Points on a hilly landscape, in no order, each with its height.
A ball rolls from a point to the lowest of its 2 nearest points, and stops where none of them is lower. Distance is the straight distance between rows; heights are no part of it.
Nanos: [  3  11  22 -63 -13  13 -25  22 -46 -23  11 -32  17 -23  18  41  -4  31
  23 -10   3  11  -6 -29 -24 -45  59 -33   4   2   0 -50  38 -17 -51  38
  11   6 -24   4 -76   7   7 -14  41 -23  16  17]  h=4.33
sigo: [  8   0 -13  36  13 -24  15 -33   3  -6  24   7   2  -4 -14 -96   6 -35
   7  37  18 -24 -12  24  22  25  -6  48  63 -30  -6  19 -45  -5  28 -43
 -50 -46   5  13  55 -21  -9  20  -8  14 -25  35]  h=3.41
Riko: [ 16  -9  -1  -9 -27 -18  15 -11  12 -21  22  31 -21  36  -5 -33   7  35
 -36 -30  18  16   4  12  -8  12  -2   7   9 -53  62  78 -13  -7  -4  11
 -51   5   0 -24   3  -5 -35   7 -21 -36 -43 -16]  h=7.19
komul: [-27 -37 -12  32  22 -18  27 -15 -13   7  22 -31   6   3 -12  35  23   7
   2  22 -46  35  24  44 -14 -11 -18  32  -7 -19 -37  11 -47 -27  20  21
  -1  64  16  11 -34  29  46  41 -15 -20  -6  21]  h=7.26
riloz: [-57 -38  37  24  10  -4  48  -6 -47 -13 -15  41 -51  55 -16  14 -18  26
 -32   3 -38  18 -17 -12  20  62 -29 -50 -66 -18 -62  76 -23  -8  20 -13
  46  20  -3  -5 -12   4  15 -24  11  34   8 -60]  h=2.88
ranam: [ 12  -2  45  -7 -28  -5 -40  23 -49 -12 -13 -39  27 -22  -2  41   7  -3
  34   3   9  47  29 -23  15 -47   0 -32  15 -55 -56 -10   7 -17  -6   1
 -29  32  -5  10 -28 -15  30  13  33   5  18 -12]  h=3.09
Movef: [ 49  45   4  -4  44 -22 -28  23  34 -22  27 -14   6  23 -16 -57  23 -34
 -22 -14  18 -57 -27   0   3  11  -3   7  39  32  12  14  31  19  -7  -6
   6   5  44 -12  22  -7 -58   9 -22  -5 -17  20]  h=4.94
zaze: [-27  -1 -68  -5  32  41  70  -9 -12 -17  27  40 -14  -4 -30 -11   9  -4
  15 -13   8 -42  28  18 -40 -27  35  27  11  71  51 -56   3  -7  -4 -43
   3  45 -42   0 -50  34 -37  25  -6 -34 -10  51]  h=2.41
lat: [-21 -23  13  19 -12  12  53 -10 -43 -20  -6  38   5  21  13   7 -23  16
   6 -13 -18  22  43   9  -6  27 -13 -33 -48  -2  33  13  -2 -23  19  26
 -29  49 -36   9 -46  14 -10  35  19  -2 -24 -28]  h=1.05
Nuv: [-19 -29 -24   4  30  -4  14  31  30  -5   5  37   6  75 -30 -26  -3 -49
 -40 -27  32 -30  19 -31  15  43 -24 -34 -14  17 -23   9  27   7  24  -1
  82  -3  41 -31   4  -8 -30 -14 -14  54  13 -27]  h=5.16
ner: [-32 -18 -18 -47  56  29  38  38   6 -22  19  13 -31  28  10  20   9  26
 -20  -2 -33 -14 -29   2 -25  -4  35 -37 -28  11 -13 -20  38 -49 -20  24
  57  51  29 -22 -60  32 -12 -29   8  -9  26 -11]  h=3.63
niteg: [-20  61   8  21   9  -1 -61  24  18 -47 -21 -24  34 -52   6  34  18   5
  18  13 -42 -18 -57 -21   6 -27 -31 -15 -18  44  10 -16 -12  44  19 -12
  40 -42  27  11 -30 -20 -12 -42   7  46  31 -29]  h=5.26
ruf: [-19 -31 -19  14 -43  -8 -40  -4 -17  35 -27 -12  20 -58  20  28  -9 -10
  56  -4 -30  26  18   9  -2 -29 -52  39   9 -42  -9  -3  -5   6  13 -33
 -43  -3 -45  23  22  -4  30  23  10  -1   5   4]  h=3.90
Tonef: [-37   6  10 -22  27  -4  24  -8   2   1   9   5 -44  28 -25 -27 -28   9
 -55  -6   2 -32 -42  -2  12  48  24 -16 -41  21 -49  16 -29  21 -11 -15
  93 -43  41 -12 -12  -8   9 -34  21  19  17 -10]  h=6.95
Niman: [-31  -4  46   4 -10 -12  45 -37  -1 -30   8   7 -33  -7  28 -11   8  31
  48 -37 -31   2  15  20 -23   1  12 -14  17   2  72   0   3 -55 -13 -13
 -67   1 -62  18 -45  45  13 -16  17   8 -31  -6]  h=2.84
fof: [ 24  12  11  35   9 -27 -87  11  47   6   4 -27  -6 -18   7 -10  31 -16
 -22  12 -20  15 -61  16  27 -29 -29  26  15 -27 -18  21 -17  19  11 -44
 -30 -14  16   0  65 -21   9 -20 -58  31  21   3]  h=2.75
nafe: [ 39  18 -43  74  15 -12 -69  39  50 -19  -1  -2  25  -2  -5  16  31 -36
   3  -7 -12 -20 -15  36   2 -30 -48  52  13 -14  -6  18 -27  53  28 -42
 -24  -4  -5  -2  64 -11 -28   2 -74   0  13   5]  h=3.12
tefi: [ 55  32  35 -18 -31 -24 -52  64 -14 -16 -37 -14  31   0  -9  78  32  -5
  15  30  47 -14  26 -45 -12 -21  24 -37  66 -52 -27 -23  39 -23 -35  42
 -37  34   3 -41  17 -34  -2  25  29   2   8 -36]  h=2.04
sed: [-21  -5 -24 -15  -1  21  22  25  -9   6 -47  11  34   9  -5  42  14 -19
  37   3  35   1  66 -42 -24  -3 -11 -53 -17   2 -11 -62  29   0  17  26
  51   7 -13   0 -56 -28   0   0   7  25  11 -18]  h=5.41
vot: [-31 -11 -13  -4 -13  -3 -14  12 -33   8  63 -12  -9 -52 -53  -7   5  10
 -18  15 -39  25 -56   6 -19 -57  17  16 -35  29 -22  11 -33  41  -1 -54
 -32  44 -33  44 -11  37  19  12 -35 -26  37  38]  h=2.73
suvos: [  7  13  23  24  -1   0  38 -16   6  -3  20  32 -25  36  -6 -46 -14  14
 -35 -21  13  -8 -19  19   2  59 -14  11 -36  -2  33  75 -27  24   0 -23
 -30 -43  15   2  48 -12 -36  10 -19 -24 -40 -23]  h=7.11
Zikob: [  3  -4 -15  14 -32   3 -36 -13   0   1 -11  -1  25 -61  28  21  19  11
  63  19 -19   9   3  -6 -29 -56 -20  16  30   1  43 -32 -16 -10  -3 -29
 -61  12 -59  12  -4  -7   9  13  18   6  16  -6]  h=3.59
matot: [-16  20   4  30  11 -10  33 -25   7  10  30   5 -23  13 -24 -25 -42   7
 -44  16  18 -29 -44  -2  10  55  15   6 -46  27 -24  28 -28  44   4 -30
  27 -28  19   2  39  14  -6  18 -10  -3   9   4]  h=7.03
kur: [-14 -21 -18  27  -5 -25  27 -13 -23  10  26  -8 -13  29 -39  33 -14   8
 -32   8 -33  25  11  31  12  19 -14  55 -41 -20 -42  65 -55   2  21  33
  -6  33  45  -4  19  22  20  34 -27 -36 -13  -1]  h=7.21
munef: [ 67  43 -14  24  14  -6 -41   5  21   5   3  -4  20  15 -15  33  35 -18
   0  -4   2  -3  10  30  38   3 -39  38  10 -29  13  37   6  12  13  23
 -38  10  57 -36  54 -42 -38  28 -33 -22 -40   1]  h=3.72
pap: [ 32  -5 -18 -19 -17   7  19  16  43  37 -58   5  26   8  52   7  -7  10
  41 -20  52 -29  72  -1 -51 -14  16  -9  61 -52   7 -32  38 -56 -18  21
 -23  10 -40 -27   8   3  20  15  11  -9  -2   1]  h=2.83
nume: [ 30  -4 -15   6 -22  15   1   7   1 -14  40  25   4   1   2 -24  12   0
   7  18  34  -8  -8 -31 -15  -4  13  16  28 -19  71   6 -19  -2  -3   8
 -50  -5 -15  -5  19 -15 -20   6 -16  -6  -2  -9]  h=7.27
maro: [ 31  54  44  29  37  26   4  -4  12   8 -15 -18  17  -5   9   7 -15 -25
   2  30  21  16 -17  -2  45  31  -8 -10 -28  54  16 -14  29  21   4   9
  -6  -6  40   3  37 -22 -25  14  -1  22 -12 -23]  h=5.86
Pamog: [-43   0  41  -4 -20  -9   5  -8  -7 -35  24   8 -22 -24  19   4  10  33
  25 -19 -42  15 -24 -29 -10 -22  -7 -25 -10  13  46  13   2 -18 -11 -38
 -39  17 -59  38 -49  17   5 -15   7   5   4 -33]  h=3.40
givar: [ 35   2   6  40  12  13  31 -54  33  30   3  32  14  -1  51  12  13   4
  23  15  -4   5   9  19  17  16 -29  40  12 -20  55   0 -36 -31  44  -3
 -14 -46  24 -15  69  -6  28 -11   1  19 -28   6]  h=2.67
bebad: [ -8 -31 -48   3  -5  -7  28  41   7   8 -41   2  -5  15   8 -25 -34  -6
 -33  -9  29 -14  22   0 -21 -11 -18  11  32 -27 -68  40  26 -18  29  23
  40  12  37  -6  10  24 -20  33  11 -32   8 -16]  h=2.58
gezi: [ 21 -18 -35 -16 -28   8  16   5  24 -10  39  41  34  22   5   0  32  -5
  20  18  38 -24  37 -32 -33   0  25  -8  20  18 116 -38  23 -19  19  27
  -6 -20  -4 -23   2 -17 -31  -2 -39  19   7  -6]  h=7.34
lito: [-34  -9  -3 -24  25  -1  28 -15  -9  21 -22 -39 -30  -9 -40  -9  10 -18
 -33 -14   0 -15  12  52  38  30  26   7 -13  39 -50 -46  -2  20   2  -7
  12   0  -5  13 -30   1  10  -2  17  15 -14 104]  h=3.65
rabus: [-23 -19  26 -26   9  17  -3   4 -28  -9 -44  10   8  -2   4  -8   1  -5
  11  -6  48  33  28 -38  24   6   4 -40 -16  10 -16 -55  19  24 -22  -1
  44 -50 -21  22 -52 -26  11 -43  36  33   4   3]  h=5.12
luful: [-10   1 -18 -31 -10  23  48  -1  13 -15 -10  25  32  35 -11  36   9  -2
  11  -2   0  -1  51 -26 -14  20   5 -34 -43  28  54 -50  31 -15   7  56
  38  20   9 -11 -62 -21 -12   3  13  29  -1 -14]  h=5.61
Tet: [-10  72  11  30  22  11  -6   2 -14 -36  23 -20   6 -32 -44  -3  27  -4
  -3  41 -27  -7 -64 -27   1   4 -12 -15 -42  52  17   6 -34  44   1 -18
  45 -26  42  16 -21 -16 -23 -20   4  49  14 -26]  h=5.51
tula: [-67 -29  17  10  24   1  60 -11 -51 -33   3  30 -31  24   4  -6 -11  28
  -2   5 -58   7 -24   5   1  35 -15 -36 -54  -1  -9  39 -23 -38  28  -5
  17  31  -5  32 -58  29   0  -9  33   7   9 -38]  h=2.22
kaz: [ 32 -59 -27 -26 -35  12 -27   7   8  53  -1  19 -11   7  22 -36 -12  -7
 -27   4  49  10  30 -24  10   2   9  39  40 -38  -1 -28  11   0  -6  23
   8 -25 -23 -16  42 -17  28 -34  -7   6  -2  17]  h=3.26
zeguv: [-11   8   0 -10  57   4  45 -26  42  25 -21 -32 -21  18  14 -13 -51  -1
 -42   3   4 -27 -20  45  -6  18  15   2 -15  28 -58  -2  36 -41  30   1
  48  -7  57 -11  23  47   7  25   4 -37   2  30]  h=3.11
Ser: [-13  19  10 -13 -19  -5  61  -1  16  -1 -16  17  -4  17  10  13  -5  12
  41 -47   5 -24  47  17 -14  27  -9 -29   3  -4  73 -17  24 -18  -6   3
 -61  16 -42  -1 -41  -7 -20  20  10 -16 -23 -24]  h=2.14
zino: [ 22  46  27 -13  11 -11 -51  -5  -1  12 -37 -14  23   8 -21 -46  22 -31
  19  -4  37  -6  20 -18  54  47 -10 -26  25   6 -20  -5  23  10  -6  22
  15 -55  59   2   2 -58 -20 -35  43  33 -18  -4]  h=4.45
zitez: [  7 -25 -25 -39 -26  18  37  -2  11  20 -13  22  10  13  44 -23 -15   4
  14 -11  52 -27  44  -1 -34 -16  64  -7  46 -10  36 -55  46 -42 -27  23
 -20   8 -28 -29 -30  20 -12  12  20 -15  -4  22]  h=3.18
mos: [-41  -9  33 -58 -35 -43  18 -13 -46 -63   1 -21 -15  30 -37 -82 -10  14
  -8 -27   0  22 -27 -15  14 -18  46 -33  35 -14   5  11 -20  -5 -43  12
  12 -36  -9  13 -89 -18  -9 -76  33  46   2   3]  h=4.37
tifun: [ 53 -17  39 -10   9  17  21 -38  -5  64  14  -2 -20  15  15  18 -29   4
 -13   5  15  55 -17  23  64  29  18  18 -32  15  16 -17  15   4  -7  16
 -62   5 -12   0  74  -8  16  -1 -33 -12 -21  20]  h=6.08
Gub: [ 15 -27  26  28 -14   2   5 -70  12  38  23  21 -33   4  22 -31  -9  24
 -11  20 -18  40 -30   7  21  44  -4  36  -5 -32  32  39 -49  -6  10 -17
 -30 -53  -3   0  82  -6  48 -31 -14  13 -28   4]  h=3.05
mede: [-15 -30  23  19 -13 -23  39 -94 -19  29  11  10 -25  28   1 -10 -27  18
 -25  12 -28  10 -10  34  10  48   7  24 -31 -23 -18  27 -80   1   1  15
  14 -45   3  12  34   6  58 -23  -5   6 -23  32]  h=3.35
Ludat: [-22  11  -4 -19   2 -51  11 -19  -5   5  18 -34 -32  19 -68 -57   8  -7
 -43   8 -46  -4 -37  45   1  34   8  39  -4 -23 -58  43 -53  33   6 -24
   2  -1  36  29  -3   8  21  -2 -26 -15  -9  40]  h=7.10
Lede: [-19 -15   0  -7  14  42  17 -24  22  13  33  27 -38 -15  12 -10 -11  22
 -11 -14   3  -9 -13  -9  -6  14  26  -2 -29  70  43 -27  -9  18 -16 -25
  36 -36 -19  -2 -13  20  -3 -19  -4   4  -5  16]  h=4.46
gonu: [  7  12 -61  51  26  14   1   9  19  24   4  -1  18 -49 -11  28  -2 -30
  37  22 -12 -34  11  49 -22 -34 -24  70   1  49   3 -25  -7  69   8 -57
   9  -8 -32  28  57  36   4  38 -35 -40  21  64]  h=3.71
ginez: [-18 -27 -60 -28   9  24  48  17   8  -5  14  27 -14  11  16 -15 -10  -2
 -11 -22  15 -56  32  14 -51  -9  43   7  14  20  33 -42  36 -35 -10   3
  -2  49 -31 -20 -46  44 -31  17  14 -34  -2  36]  h=2.81
Zolil: [ -8 -22  23 -53 -55 -15 -38  -6 -33 -32  23  -8   9 -42  36  21 -11  31
  59 -22 -15  30   7 -31 -26 -45  25 -44  -1   3  36 -32  11 -29 -42   2
 -35   0 -75  19 -69  28  24 -30  22  -2   4 -17]  h=3.85
Poro: [-17 -16  30 -22  -4  -1  -8   0   5  -3 -32   0  13  -5  64  59   1  36
  29 -36 -30  42   9  -1 -20 -10 -27 -23 -41 -50 -13  18   9 -45  -8  32
   5   1 -24  13 -31  20  35 -12  16 -37   5 -37]  h=6.63
soko: [-33 -17 -28   2 -34 -24 -11  34 -25   6 -32 -10  11  -4 -28 -14 -21 -18
 -26   9   9 -11   7 -25 -13   2 -24  27  14 -29 -59  32  -9  31   6   0
  47 -15  36  11 -22  -3  -5   5  20 -13  19 -19]  h=2.05
Nulek: [  7  -4  -2  13 -14  22   0   6  37  21 -35  23  31   0  58  83   2  20
  29 -19  -4  27  28 -12 -28  -2 -39 -15 -41   0  16 -13  25 -15   1  39
  18   5 -11  -7   7 -12  17 -11 -12  -6  12 -47]  h=6.50
razu: [  7  22  16 -55  13 -28  26  23  10 -22  28  -6 -52  51 -29 -56  14  15
 -57 -40 -15 -13 -21   0   6  18  20 -26  16 -30   4  58  -2   8 -45  29
  -3  29  30 -26 -38 -13  -6 -38 -13  -6  -7 -27]  h=4.98
Mar: [-38 -24  -2 -44  61  26  41   0   5   6 -10 -15 -49  21  11  13 -17  22
 -34  -8 -18 -15 -24  35 -15  11  18  -9 -21  -1 -80 -19  13 -40   6   9
  66  18  20   2 -48  37  24 -11  26 -26  19  23]  h=3.34
nunu: [ 39  26  27   4 -21   5 -41  47 -59  -3  -4 -28  35 -30 -34  37  11 -26
  31  37  33   3  23 -38  21 -41  23 -55  41 -11 -35 -40  33  -5 -14  27
 -34  42   7 -15 -23 -37   5  24  45  24  19 -19]  h=2.59
Nipa: [-24  -7   6  32  23  12  48 -53  34  12  -5  15  11 -16  40  -7   8  -1
  29  23   3 -12  14   5 -18  10   1  11  30  -5  40 -23 -15 -38  34 -10
   9 -40  -3   6   1  20  36   1  21  28 -15  17]  h=2.21
loviz: [ -7 -24  63 -28 -29 -35 -34   7 -36 -37   4 -24  -3   8  -5   1   4  16
  24 -20 -27  73   6 -23  12 -40 -10 -42  12 -56 -34  22 -15 -27   2 -14
 -20  37 -36  23 -61  -2  42 -19  15  28 -12  -4]  h=3.23
Lipod: [ 29  10 -14   5  -6  22 -55   1  11  50  24  13  -4 -35   4   7  -4 -39
  13  15  -2  -9  -8  -4  26  12 -33  41 -36  38  -2 -31 -12  78  -1 -24
 -15 -32 -32   6  63 -25   3 -11 -24  14  12  16]  h=3.84
por: [ 22 -23  -7 -26 -40  20 -47 -12 -10  51   0  13   2 -30  30 -11 -16 -27
   1   3  11  -4 -13 -17  32  10  -7  29  11   2  -3 -21  -6  35 -24  -7
 -12 -47 -21  -5  44 -30  26 -28  11   5   0  17]  h=3.57
fazu: [ 15  28 -25  29  21  38  -6 -29  11  14  47  36 -15 -51 -12  32 -12   0
   5   3  -4 -12 -25  -9  -8  -2 -15  22 -61  93  29 -41 -25  73  -1 -51
  12 -28 -33   9  32   4 -10   4 -22 -13   8  12]  h=4.15
muniz: [ 55  -5 -15  45   0  29 -18  -4  11  30 -18  16  -5 -10  47  51 -32  32
   3   3  13  39  12  41  12  -9 -19  36   8 -43   9  40  27 -28  20   1
 -58  21 -16 -33 111   5  -9  39 -32 -58  -8  -8]  h=6.22
pufe: [ 29  -4 -31   6  50   3 -46  16  33  -1 -13  11  37  41 -20 -21  30 -58
 -28 -10  25 -38  23 -31  16  16  11 -28   4  59 -13 -21  53  25  10  20
 107  -7  49 -44  29   2 -52  16 -13  53  17  10]  h=4.96
zik: [ 14  36 -57  -8  29  57  34  11  19 -39  30  24   4   2 -10  23  24   2
  30 -15  24 -40  24 -14 -35 -31  57 -11  12  91  86 -75  38 -17  -9 -23
  30  32 -29 -34 -23  26 -62  15 -29  -7  -2  20]  h=1.78
Ruvi: [ -3  -4   9  16  -8  -8 -58  -6   2  27  34 -23 -12 -35 -38  -2  19   1
 -10  23 -41  47 -53   4  15 -31 -14  16 -14 -10 -26  17 -39  32   9 -63
 -55  26 -26  36  38   5  29  10 -51  -1  20  16]  h=2.32
zevug: [ 26 -53 -33  -6  -7   7 -33  20   7  42 -26  -5   6  -5  27 -12 -24 -23
 -20  15  45   4  21   0 -13 -14   0  47  54 -31 -41   7  29  -4   4  19
   6   9  11  -4  65  15   7   8 -21 -29  15  19]  h=2.96
Duf: [ 33  15   2 -45   1 -32   3  15  37 -35  28  -3 -32  25 -20 -79  14  -4
 -33 -18  31 -32 -18 -19  -2  -2  46 -18  83  -7  29  15  21 -18 -26   9
 -20 -15  30 -24  -9 -11 -36 -20 -16   5  -5  -4]  h=5.13
zos: [ 19  76  -1  55  30  19   3  15  -7 -25   9  -9  27 -17 -38  13  20 -18
  14  42  -8 -10  -7 -15  26  25 -34 -20 -35  68  34 -21   3  50  18   9
   8   5  34   3  -5 -24 -44  33   4  33  -5  -1]  h=5.71
fabav: [ 18  11  15  19  13 -18   8  18  31 -19 -19 -19  -8   0  19  -2   4  13
  -9   9  32   1  14  16 -19 -23  11  -6  53 -54 -12   9  32 -52   7   4
 -44  56   9 -12   9  21 -11  60  10 -41   1  -6]  h=2.76
gere: [-51 -36 -39 -21  10 -15  16  -6  -1  48 -10 -48 -21 -33 -14  16  -3 -20
   1  -5 -35 -10  13  44 -23 -13  11  40   7   6 -45 -35 -22  14 -21 -15
  39   0  -6  16 -34  34  48   3   7  -9  -2  77]  h=3.43
luzas: [ 11  26  28  27  32  11  22   0  53   1 -50 -17   2  -9  48  17 -10  11
   9 -16  15   8  16  22   8  -4 -19  -6  29 -17 -16   7  45 -54  22   2
 -32   5  14   2  30   4   7  17   6 -17 -12 -21]  h=3.03
depe: [ 18  17 -63  48  14   0 -38  31  34  -8  34  14  33 -22 -40 -16  34 -33
  19   2 -13 -43 -21   9 -29 -37 -43  65  18  31  23   3 -24  70  -3 -57
   4  -4 -22   9  31  12 -34  21 -58 -19  13  21]  h=3.44
kizon: [ 13  52 -38  -9  -5  28  16  29   0 -51  11  -1   7 -30 -11  28  18  -6
  59  16  29 -53  11 -41 -39 -35  36 -42  34  74  68 -83  40   4 -17   1
 -15  23 -26 -19 -46   1 -61  31  -3  14  14  -3]  h=2.48
sevu: [ 50  24   7 -16 -15 -19  -7  32  37  -5 -56 -13  18  14   6  42   5  -9
  25 -10  33 -35  43   3 -24 -10   8 -25  71 -48   5 -28  42 -39 -23   7
 -66  45 -13 -52  14  -7  -2  59  11  -9  -9 -23]  h=2.47
Sib: [ 31  18 -21  10  16   3 -58  39  25   2   7  -3  21   4 -12 -18  32 -39
 -17  12  20 -34   2 -24   4  -8   2  -4  21  35  -8   3  33  16  12  15
  39  -1  35 -12  19 -12 -21  11 -11  23   6  15]  h=4.77
Samuv: [  9  12 -31 -13 -12 -33  26  18 -32  23  28 -36  -7  34 -73 -11  -8  -5
 -65   0 -23  -1 -10  33  22  26  17  43 -36 -11 -70  60 -24  36   5  38
  16  31  71  -6   7   1  -2   4 -30 -30  -4  19]  h=7.16
lopev: [ 14  12 -38  48   5 -20 -10 -15   4 -18  -8  -7  16  -9   0 -48   4 -47
  31  21  21 -28   4  29  26  15 -45  36  88 -56  12  39 -21 -13  36 -17
 -32 -37  36   1  51 -41 -32  43  -2 -10 -27  -2]  h=3.64
muko: [-37 -41 -12 -36 -29  -7 -30   4 -35  18  26 -36  -8 -47  -7  -8   0   7
   9  -9 -53  17 -11  20 -27 -44  28  25  -8  15 -22 -25 -15   8 -23 -17
  -6  32 -44  38 -41  35  44   8  10 -17  23  51]  h=3.14
gori: [ 31 -11 -30  65 -34  28 -15   5 -14  12 -11  34  30 -37  40  51   3  27
  26  18  -5  32  14  15  -9 -22 -28  43   2 -44  56  40 -14 -12  15   8
 -61  16 -34 -17  59  -7 -13  43 -12 -42  -1 -30]  h=6.29
Nem: [ 35  23  58  -6  21  33  26 -18   9  16  11  -6  -6  -4  10  23 -25  -5
   4  13   7  48   1  -1  60  16  20 -12 -59  54  30 -46  22  15 -35  33
 -15   8   5   0  17 -13   8 -15   4  13 -11   3]  h=5.98
Zamov: [-16  -3   8 -56  12   8  20  44 -47 -16  26 -12   6   9  15  37   5  26
  -2 -15 -26   1  -1 -12 -25 -40  34 -51  -9 -32 -31 -16  25 -54 -33  43
  25  76  -1  -5 -90  25   7  -1  38 -32  25 -14]  h=3.98
vazi: [-40 -29  22  -7 -10 -16  48 -65 -45  -2 -10  -1  -2  11   1 -44 -32  15
 -23  -6 -10  -2   9  51  13  17  12  10   0  -1  -9  -1 -55 -11  -6  32
  -1 -32 -18  29 -44  15  24 -19  44  29 -27  45]  h=3.68
vusiz: [  1  -2 -39   7  37   4  33  17  29  22 -20 -16   6  27  -3  -7 -63  -9
 -52  -8  19 -47   4  21 -23  12   5  20  -8  16 -61  34  52  -7  38  15
  60  17  44 -23  57  51 -22  42 -13 -56  11  -1]  h=2.90
Savod: [-31 -11 -27  19  -1  22  32 -35  -6   2   5  10  11 -35   6 -49  -7 -20
  21  31  27 -29   9  10  -9  11  20  23  36  16  43 -54 -30  -7  24 -29
   5 -43  -5  12 -15  -6   2  18  27  30 -18  48]  h=2.66
Gef: [ -5  18  45 -57 -30 -38   0  12 -31 -42  23 -27 -23  12  -7 -34   2  27
 -13 -55 -13  10 -13  -6  31   7  24 -33  15 -26  15  35   2   4 -47  27
 -40  -1  -7   3 -65 -15  -8 -28  25  -2 -23  -6]  h=4.74
dur: [ 12 -24  34 -54  -3   9 -13  14  -3   5  -8  -1   0  23  22  28   0  35
 -24 -21   9  47  -5 -29  -2 -19   2 -17 -34 -28 -29  25   7 -14 -32  61
  28   2   1   8 -15  -1  35 -45   0 -33   1 -32]  h=6.74
kele: [ 61  50  24   5  15 -20 -81  18 -11   3 -43 -34  25   6 -12   4  32 -29
  14  26  27   1   2  -4  61  11 -19 -14  43 -10 -44  28  23  -2   6  35
   4 -26  89 -12  45 -68 -26 -21  32   8  -8 -35]  h=4.18
koba: [-48 -22  23 -52  24 -23  54 -25 -34 -48 -20  -4 -39  50 -18 -55 -11  31
 -27 -29 -12 -12 -22  22   8  12  35 -28  23  -9 -27  -7 -34  -9 -23  19
  49 -27  -2  17 -80  -5   9 -58  46  20 -13  27]  h=4.02
vidu: [-56 -34  70  13 -23 -30 -37 -60 -11  -2 -22   6 -13  -7  12   3 -14  30
 -13  14 -51  70 -40 -13 -10   5 -16 -17 -68 -32 -55  57 -49 -19   9 -43
  25 -36 -23  28  30  26  75 -40   8  18   3 -42]  h=1.47
Mil: [-27   3 -14   1 -23 -15 -24  46 -15  -5   5 -12 -16 -14 -19   2   0  11
 -34 -11 -32   5 -30 -19  -7 -12 -25  -8 -16 -29 -35  56 -13  39  -9 -18
  23  17  24  21 -20 -12   8 -14  -8 -11  29 -28]  h=2.61
lud: [ -3  -9  23 -45 -15   0  -4  -8 -25   8  -6  -2  -9  43  -9   2 -21  14
 -47 -17  14  22 -11 -30  15  11  21 -18 -66 -18 -66  23 -12  36 -33  29
  72 -37  42  -5 -16  -5  38 -57  12   2   7 -11]  h=6.85
vif: [-29 -33  -2  -8   6  -9  38  14  30 -15  12  38  -6  57 -10 -18  18   4
 -23  -6   5  10  15 -27  -4  33 -11 -35 -22  -1  37   0 -11 -28  10  19
  24  -5  17 -12 -23 -10  -3 -13 -13  37   6 -40]  h=5.39
gatul: [-52 -33  30  12 -53 -16   3 -58 -31  18   8  13  -3 -33  10   3 -47  28
  -1  -4 -46  18 -18   3 -14  12 -26   5 -72   2 -15  25 -45  12  13 -37
   8 -28 -49  31   5  31  37  -3  34  -9  10 -28]  h=2.42
Neped: [ 83  69   5  24  26 -12 -60  20   0  -2 -13 -32  38  25 -21  31  18 -26
 -11  30   6 -14  -7   6  51  16  -6  11  10  16 -26  28  31   6  19  48
   0  33 108 -29  73 -38 -56  24   3  -5  -7  -9]  h=3.93
gudib: [ 39   5 -23  53 -32  30 -23  23  -1  14 -20  25  32 -20  36  80   0  -3
  18  15   7  28  24 -12   9 -11 -32   4 -26   1  23   4  20  17  15  34
 -20  31 -20 -10  47 -27 -14  29 -26   0  10 -51]  h=6.39
bizan: [-61 -41  76 -21 -20 -22 -17 -33 -55 -32  -1   0   3  18  -9 -24 -29  10
   1 -13 -46  83 -30 -19  10 -25   0 -45 -46 -38 -43  32 -31 -13   4 -40
  16  -7 -44  39 -43  13  57 -49  26  34  -1 -22]  h=2.49
Vomon: [ -1  23 -23 -17 -39  11  -7  14   7 -19   1  -6  11 -51  29  49  24   9
  78   5   5 -38  21 -30 -48 -57  34 -23  48  25  68 -66  20 -12 -28  -6
 -33  12 -55 -11 -45   2  -6  12  -5   5  20   4]  h=3.08
Siz: [-15  10  11  47  27   9   6 -35   3 -13  28   8 -11  -5  -1 -91  13 -39
  19  25  25 -27 -24  -9   7  17  -2  17  55  23  31 -11  -7 -21  24 -71
 -32 -40  -4  25  16  -3 -37   7  -7  26 -16  23]  h=3.10
vebo: [-58  -5  45 -11  -3  22   6 -13   2 -14  -6  16 -10 -17   0 -25 -13   5
   2   7   5  11 -12 -27  17  35   0 -25 -32  39  24 -22 -10  18 -13 -28
  28 -84 -30  30 -21  -2   8 -39  22  42  -6 -28]  h=4.79
Ziz: [ 30 -39  -9  23   4  13   4 -31  -1  66   7   1 -23  -3  13   1 -29  29
 -24  17  11  30  -6  40   8  12  -2  34 -25 -14 -29  19  17  -6  28  -8
 -59  19 -29  -5  93  36  20  15 -44 -57  10  22]  h=6.16
fako: [ 27  18 -33  19 -27 -30 -45  44  52   0 -17  -2  16   4  -1  39  47 -13
  16 -22  -6 -18  27   7  -9 -14 -53  29  34 -40  16  34   0  24  12  -4
 -39  22  -3 -24  14 -27 -22  26 -40 -15   0 -10]  h=3.45
Bel: [ 20  42  -7  13  10   0 -82  37  16  11 -57 -39  39 -35  12  34  28 -30
  13   8  -4 -12  -9 -12   3 -22 -29   1   6  38 -32 -31   5  44   9   5
  57 -17  34  -3  11 -28  -5 -26   4  30  22   7]  h=4.99

For each start below, name the point where the ball stops.
Lede -> soko
nume -> Sib
Poro -> Sib
maro -> Sib
Nanos -> lat
razu -> Nipa
kele -> Ruvi
Zamov -> soko
gezi -> Sib

Call two points neighbours if one is among the 2 nearest of the other. Go from one point of each pair to the other, from neighbour to neighbour, staying as low as possible. Name the highest point that can't be avoided.
lat / Nipa -> Nanos
tefi / zik -> zitez
Ruvi / Nipa -> vazi
vidu / tefi -> loviz
